Points, in no order, along strands that fork and pass close to each other.
(in the rows, 128 means zero)
Two points are linked if the straight distance between their rows is under 74.9.
Q945: [147 126 152 130 140  84  99 159 180 134 173 132 115 130  87 137 114 187
 136  88 207 108 101 113]
Q589: [130 134 102 146 162 156 122 144 135  92 107 105 103 148 119 119 146 101
 131 144 143  82 108  81]
Q821: [150 166 110 156 178 143 113 158 104  87 130 143 118 161 116 136 144  81
 177 143 148  87 108  86]
Q810: [142 103 169 115 120 116 102 118 176 194 172 134 113 136 104 137 101 192
 105 115 145 163 128 169]
Q304: [133 150 134 107 104 134 119 146 125 143 157 144 130 157 142 121 121 155
 109 140 157 130 154 135]
Q300: [138 110 145 122 174 147 108 132 150 144 117  82  28 127  79 150 102 162
 110  76  72 164  88 133]
Q922: [106  82 100 138 106 139 212  46 114 112  43 106 151 111 139 126 151 108
  90 138  47 116 123 110]
Q73: [127 154 131  93 107  95 111 170 120 102 149 149 137 117 127  97 102 130
 149  83 224  92 126  93]
Q687: [134 120 161 107 101 128 112 120 159 183 171 145 127 140 120 128 109 192
  98 134 152 145 138 163]
Q391: [152 130 135 105 121 141 105 100 121 173 144 133  68 144 126 157 113 153
 113 158  71 177 144 181]
Q995: [108 152 140 135 157 145 147 141  79 117 130 165 193 104 154 131 164  66
 189 152  98 141 131 145]
Q382: [109 142 122 108 110 144 147 133  98 134 137 153 177 131 177 109 135  97
 131 141 118 147 174 135]
Q467: [155 140 123 119 155 151  94 121 122 150 141 110  63 157 119 157 131 140
 135 147  92 150 127 144]
Q227: [122 166 137 131 135 139 131 150  84 126 130 181 194 122 168 128 140  82
 162 183 111 156 170 164]
Q246: [101  71 104 150  90 128 197  76 128 105  43  91 145 108 152 104 143 107
  79 124  79 111 124 111]
Q547: [118 146 116 108 110 126 132 158 112 111 147 136 149 140 155  94 125 110
 131 111 176 117 143 101]
Q181: [119 140 120 149 158 151 157 108  91 104 113 133 165 127 150 140 168  89
 151 151  87 132 139 114]
Q323: [121 165 114  87 115 117 120 163  97 122 153 189 166 126 161  93 106  71
 178 135 171 130 161 126]
Q284: [126 141 139 110 101  81 107 174 142 112 156 136 152 110 119 116 111 167
 130  76 227 100 116 106]
Q962: [156 174 132 142 153 133 104 156  90 109 141 175 152 158 131 134 139  87
 179 173 131 127 140 137]
Q126: [119 144 108 116 122 110 119 171 124  95 137 131 134 122 129  98 102 112
 146  96 209  86 120  75]
Q249: [154 133 156 112 136  94  93 151 173 136 181 166 118 140  83 133 110 185
 147 101 197 114 117 126]
Q52: [138 131 141 132 132  96 101 166 161 122 159 122 112 141  95 125 119 169
 135  98 202  89 101  93]
Q365: [108 153 122  68  91 108 118 158 112 120 158 165 163 119 153  94  97 111
 152 103 200 125 157 117]
Q197: [147 149 148  99 121 102  99 160 143 127 178 175 131 144 104 120 108 170
 135 111 204 114 130 125]
Q92: [146 154 127 127 115 146 119 105  95 140 128 154 139 151 156 146 134 124
 126 194  86 163 170 174]
Q595: [131 157 131 153 158 147 136 128  84 107 126 146 172 131 146 144 166  82
 170 158  98 127 138 133]
Q720: [147  95 167 126 133  98  92 126 201 175 171 127 130 125  97 147 105 190
 124  94 167 154 119 147]
Q878: [119 106 153 141  92 103 124 128 158 160 149  94 120 123 124 128 121 178
  90 101 160 116 120 131]
Q135: [144 104 168 130 115  81 101 142 188 161 168 136 156 117 102 146 117 196
 117  94 196 143 111 137]
Q736: [100 137 151 150 151 137 180  69  75 106 115 131 192  93 133 168 174  94
 162 166  47 143 131 152]
Q693: [133 132 147 107  87 129 121 129 135 160 162 141 133 155 139 115 116 174
  98 134 155 145 152 151]
Q397: [114 104 116 133 103 142 165 109 111 118 103 103 147 128 162 102 138 112
 101 122 118 120 149 108]
Q145: [129 114 156 133  85  73 114 148 175 154 162 123 161 108 115 135 123 196
 101  82 200 129 119 134]
Q411: [111 131 121 105  86 116 137 158 121 119 138 118 152 126 157  90 114 116
 125 100 182 111 148  98]
Q335: [110 160 134 116 135 139 136 151  89 138 135 183 204 100 170 122 147  62
 183 166 108 152 163 163]
Q33: [170 157 118 148 185 149  95 129 103  99 131 104  91 154 111 175 146  95
 165 170  87 125 108 123]
Q925: [148 175 138 139 146 133 115 167  86 110 130 188 186 131 146 133 136  77
 181 190 124 140 156 162]
Q877: [ 83 124 134 144 146 131 203  62  75 109 108 130 182  79 130 166 183 103
 145 147  39 138 124 139]
Q321: [131 183 117 109 118 122 115 171  94 128 145 202 167 138 149 109 115  96
 162 158 156 138 172 153]
Q824: [139 161 108 139 164 137 118 164 110  89 133 149 118 153 122 110 132  93
 170 125 173  86 118  80]
Q908: [113 114  95 152 153 154 139 140 144  79  91  91 117 131 127 101 153  96
 120 134 143  84 106  80]
Q674: [133  85 147 175 109  64 106 120 208 177 154  90 137  97 105 156 118 192
 108  74 160 147 108 139]
Q911: [141 121 142 102 114 146 107  87 121 184 128 138  69 132 122 155 101 167
 100 145  60 193 136 187]
Q737: [182 172 133 139 174 134  78 147 107 110 142 125  93 158 107 173 138 103
 180 177 100 132 115 141]
Q638: [160 133 120 122 169 153 102 125 126 137 134  95  44 152 106 161 127 139
 135 133  89 138 108 133]
Q499: [152 144 135 113 122 143 104 112 114 166 143 144  90 151 139 146 124 155
 116 172  90 165 148 178]
Q599: [143 118 131 115 165 151 103 127 135 148 128  88  34 134  99 151 111 153
 120 102  84 153 104 131]
Q473: [121 147 108 128 141 127 121 176 121  93 131 132 122 136 128  90 115  91
 153 103 197  84 118  65]
Q493: [126 157 130 109  93 141 121 133 113 165 151 172 141 151 161 118 126 146
 110 172 126 155 180 168]
Q677: [134  99 158 107 125 146 111  97 138 188 131 131  64 128 101 154  85 177
  99 105  60 192 123 184]
Q714: [120 150 122 106  92 146 139 137 100 146 145 167 167 143 170 107 125 121
 117 157 134 154 179 154]
Q95: [130  87 159 144 159 138 115 126 168 158 113  80  46 108  77 143  85 165
 108  62  73 167  90 143]
Q41: [ 77  63  96 139 101 129 196  94 139 101  46  92 154  81 149  84 147  91
  92 110  89 113 124 115]
Q927: [133  75 177 132 120 119 114  99 167 190 134 102  78 110 104 143  82 174
  92  76  84 175 106 166]
Q845: [127  74 161 167 144  99 113 123 193 171 116  79  71  90  77 141  76 163
 102  52  83 169  93 147]
Q172: [130  74 168 161 128  99 107 107 197 185 133  88 100  91  94 145  76 170
 103  60 103 175 102 157]
Q559: [137  87  90 141 117 135 148  63 149  97  40  61  72 126  98 132 122 119
  81 133  61 108  84 122]
Q588: [128  94 155 160 103  79 112 124 189 165 156  89 123 108 106 141 118 186
  91  88 163 125 109 136]
Q802: [134  96  92 149 143 149 155  67 142  88  54  74  98 119 112 139 147 108
 101 149  64 100 105 108]
Q732: [144 147 133 119 109 144 113 118 115 159 149 154 114 157 148 138 136 153
 108 177 109 153 159 168]
Q578: [117 152 112  92 111 126 126 154 102 119 150 166 166 134 161  95 113  84
 162 121 166 124 157 110]
Q379: [ 89 108  85 154 157 158 136 160 157  63  79  99 130 115 116  84 146  73
 132 128 166  80  93  80]
Q514: [157 168 118 149 160 139 108 150  98 104 142 152 132 168 127 137 144  90
 171 161 134 113 123 117]
Q373: [ 78  71  98 118 123 148 204  86 119 115  64 119 163  64 156  95 169  88
 109 114  77 117 122 111]
Q61: [109 118 124 125  93 114 139 149 128 127 131  95 135 127 149 102 117 140
 100 102 174 107 138 104]
Q179: [120 155 136  79  87 105 106 164 121 131 167 167 158 128 140 105 101 152
 127 108 207 126 152 134]
Q317: [154 168 127 126 139 135  96 159 115 128 163 167 112 169 129 132 126 132
 150 165 139 120 137 142]
Q724: [ 81  99 109 131 139 150 198  89 106 116  87 125 165  79 154 115 174  84
 132 118  76 126 134 108]
Q351: [174 174 128 130 160 128  84 163 114 127 159 155  87 169 106 159 129 126
 173 173 120 130 127 156]
Q146: [159 147 111 147 173 149 115 117 106 106 123 104 103 153 129 162 155 102
 155 160  91 116 124 113]
Q366: [113 123 117 129 118 153 159 103  98 122 119 127 161 134 172 108 152 104
 122 135 104 139 159 120]
Q651: [ 76 106  83 133 163 158 142 161 159  78  80 120 140  93 122  73 144  52
 158 117 165  89  84  79]
Q221: [132 130 109 146 150 136 117 164 147  89 122  96  96 151 105 109 127 125
 127 131 176  77 100  79]
Q355: [147 129 101 145 156 153 126  99 117 103 108  94 103 144 130 149 154 104
 128 151  94 110 120 106]
Q186: [103 126 114 143 155 149 172  98 100 101 102 125 161 108 147 129 176  83
 134 134  81 125 138 105]
Q891: [ 80 112 112 142 145 137 215  49  96 103  79 125 165  80 126 152 182 102
 130 141  34 125 112 120]
Q483: [100 105 112 132  90 126 154 131 128 118  98  86 141 117 162  92 124 118
  98 112 149 109 138 103]
Q434: [137  84 166 121  99 129 113  89 153 196 140 118  82 118 118 140  91 182
  86  99  84 171 118 174]
Q349: [131 135 119 144 140 112 107 174 152  99 135 106  96 142  95 119 118 145
 129 115 201  69  92  85]
Q792: [139  88  90 128 120 138 150  61 151  99  28  66  70 117  96 159 113 110
  81 141  37 117  79 122]
Q745: [136 164 136 137 124 141 129 132  87 131 123 169 179 134 160 138 143 105
 142 200  93 158 178 175]
Q389: [131 151 144  91  98 103 110 164 138 138 170 178 147 140 121 112 109 171
 123 115 205 127 148 135]
Q417: [139 109  98 148 148 148 146  77 129 100  83  80  99 133 124 136 150 108
 103 146  75 106 113 104]
Q723: [146 154 128 112 118 129 109 154 119 137 166 166 127 167 132 126 124 147
 130 149 163 128 150 142]
Q75: [101  91 103 139 130 132 213  31 110 107  57 119 160 107 124 151 163 107
 106 141  32 124 116 113]
Q573: [120 127 142 126  87  77 114 168 158 129 151 119 157 103 123 129 124 178
 118  76 210 106 117 114]
Q362: [115 118 141 131  84 105 131 137 138 141 143  96 138 131 140 117 119 169
  85 104 171 115 131 122]

A fork is a point with three links. Follow the links from the first point to the second and name the forks in between, in order.
Q483 / Q677 | Q732
Q397 / Q547 | Q61
Q323 / Q382 | Q578 Q61
Q366 / Q514 | Q732 Q227
Q821 / Q724 | Q227
Q61 / Q349 | Q578

A fork is a point with three links, a tip a point with one. Leave the first point through the second and follow the links. Name the first fork or tip that comes.
Q389 / Q197 | Q651
Q146 / Q355 | Q792
Q221 / Q349 | Q578
Q366 / Q382 | Q732

Name the points in between on the shortest way along the links from the first point to the second, in order.
Q724 / Q493 | Q186 Q181 Q595 Q995 Q335 Q227 Q745 Q92 Q732
Q821 / Q810 | Q824 Q473 Q126 Q73 Q284 Q573 Q145 Q135 Q720
Q674 / Q366 | Q588 Q878 Q362 Q61 Q483 Q397
Q467 / Q434 | Q638 Q599 Q300 Q95 Q845 Q172 Q927
Q179 / Q493 | Q365 Q578 Q547 Q411 Q61 Q483 Q397 Q366 Q382 Q714
